Points on a hilly landscape, in no order, each with its height.
A ball rolls from a point to whichever of its 5 nearest points has the largest drop for the distance, and stops where none of them is lower. Distance is the straight distance between rows; heights are no part of it.
J_799 (h 1.50): [-33 -32  -1  13 -35 -47  16 -25  -7  10   9]
J_995 (h 1.48): [ 10  -9   9  34 -19 -18  10  -2  48 -29   4]
J_560 (h 6.53): [ -4  11  12  -1  -5  32  -1   8  12  15 -13]
J_589 (h 6.66): [ 44  47   4 -18  18  21  41  25 -18  -9  11]
J_546 (h 6.23): [ 14  40   6 -15  -3  35  24  29   8   5   6]
J_867 (h 2.25): [ -8 -21   1   5  44  -5 -30  -4 -35  -7  -1]
J_706 (h 5.70): [ 5 12 13 -9 19 40 16 11 -7 -2 -5]
J_395 (h 2.43): [-18 -27  -2  13  37 -26 -38   4 -41   4  13]
J_292 (h 3.30): [ 24  23 -19   1 -21  10  13 -13  58 -18  14]
J_392 (h 4.35): [  3   4   2  -6  32  30   0  -7 -19  -6 -10]
J_628 (h 1.31): [-40 -25  10   2  16 -32 -26  20 -37  15   7]
J_384 (h 1.49): [  7 -11 -20 -15  34  -8 -48 -24 -43  21  -7]
J_818 (h 6.59): [ 8 26 11 -9  8 38 23 22 -5  9  2]
J_608 (h 5.60): [ 22  44  -7 -20 -20  21  24  27  21   7  13]
J_212 (h 4.94): [ -6 -10  17   6  20  19  -7  12 -17   2 -23]
J_254 (h 0.93): [  6 -13 -22   2  36 -23 -66 -26 -54  36   7]
J_425 (h 2.44): [ 14   4 -25 -29  39  16 -26 -30 -41   6  -4]
J_28 (h 1.71): [ -4  14  -6  20 -14   7   4  19  72 -45  13]
J_634 (h 3.47): [  0  -3  -1 -11  38  21 -15 -14 -25  -4 -11]
J_524 (h 3.99): [-52 -35  -1  -2 -35 -41   4 -23 -20  11  15]
J_352 (h 2.22): [-53 -29  10   0   2 -37 -16  24 -40  25  12]
J_999 (h 6.82): [ 62  46  -4 -25  21   9  34  10 -22 -12   0]
J_497 (h 3.02): [-28 -22  11  -3  11 -13 -22  18 -19   9 -16]
J_528 (h 2.60): [  4 -18   7  19 -37 -19   2 -15  26   1 -10]
J_397 (h 6.93): [ 43  48   2 -20  12  21  33  40  -5  -3  13]
J_918 (h 4.09): [-26 -28   9   5 -34 -35  -3  -6  -3  13 -18]
J_556 (h 4.01): [ 22  31 -24 -15 -28   9  16  -3  54 -20  22]
J_14 (h 2.61): [-20 -20  13   5  28 -19 -28  11 -26   5  -5]
J_463 (h 2.45): [  4 -11  -8  -5  40  12 -33 -21 -34  -4  -4]
J_694 (h 6.10): [ 31  32  -5 -22  24  25  38   4 -25  -8   7]
J_157 (h 0.99): [ -1  -6   3  37 -16  -8   5   7  68 -36  10]
J_367 (h 3.21): [ -5 -19   8   1  36   5 -19   0 -27  -8 -10]
J_379 (h 5.45): [ 18  25  -2 -15  25  38  18  -1 -19  -2   0]
J_205 (h 5.02): [-42 -35   4  25 -27 -45  29 -21  -2  -6  16]
J_948 (h 2.92): [ -7 -31   8  24 -32 -41  14 -14  16  -6  -7]
J_740 (h 2.00): [ 19  37  -9 -10 -33  31  12  13  30  17   5]
J_126 (h 5.37): [ 19  29 -18 -16 -33  22   8   0  41  -1  12]
J_91 (h 1.32): [  4 -10   9   1 -34   1  -5  -7  14  15 -24]
J_663 (h 3.05): [-47 -30   6 -10 -23 -38 -10   6 -20  25  -2]
J_621 (h 4.57): [ 12  17  -5  -9 -29  17   4   2  31  13  -7]
J_882 (h 5.11): [-61 -40   3   7 -28 -39  14 -32  -8   7  22]
J_600 (h 1.87): [  0 -16  11  35 -23 -28   8  -7  36 -19  -1]
J_149 (h 5.09): [-10 -11  14   1   2  16  -6  18  -5  11 -24]
J_613 (h 3.28): [ 15  12 -19 -32  37  21   0 -21 -39  -1   1]
J_739 (h 4.31): [-18 -15  17   1  -6  -5 -13  17 -10  18 -26]
J_668 (h 2.27): [ 12   1  -2  25 -31  -2   4 -16  40  -6  -8]
J_493 (h 2.35): [ 12  -8  10   7 -32   1  -3 -10  26   9 -20]
J_654 (h 2.12): [ 12   6 -16  11 -22   4  10  -7  60 -29  12]
J_106 (h 1.53): [  9   0  -8  25 -19  -9   6  -6  56 -28   5]
J_249 (h 1.44): [  0 -14 -11   1  44 -18 -42 -14 -39   3  -2]
J_152 (h 6.35): [26 40  8 -9 15 32 25 24 -9 -2  8]

Where does a ball stop that starts at each point below?
J_694 => J_249
J_613 => J_254
J_367 => J_249
J_999 => J_249
J_556 => J_157
J_560 => J_740
J_634 => J_249
J_600 => J_157
J_292 => J_157

Call two points neighbours if one is among the 5 nearest of the other. Go from one point of each pair to the other, from neighbour to neighbour, staying as low as possible. Name the highest point that can't be avoided.
J_249 and J_628 => J_395
J_740 and J_254 => J_556
J_799 and J_91 => J_948
J_157 and J_91 => J_668
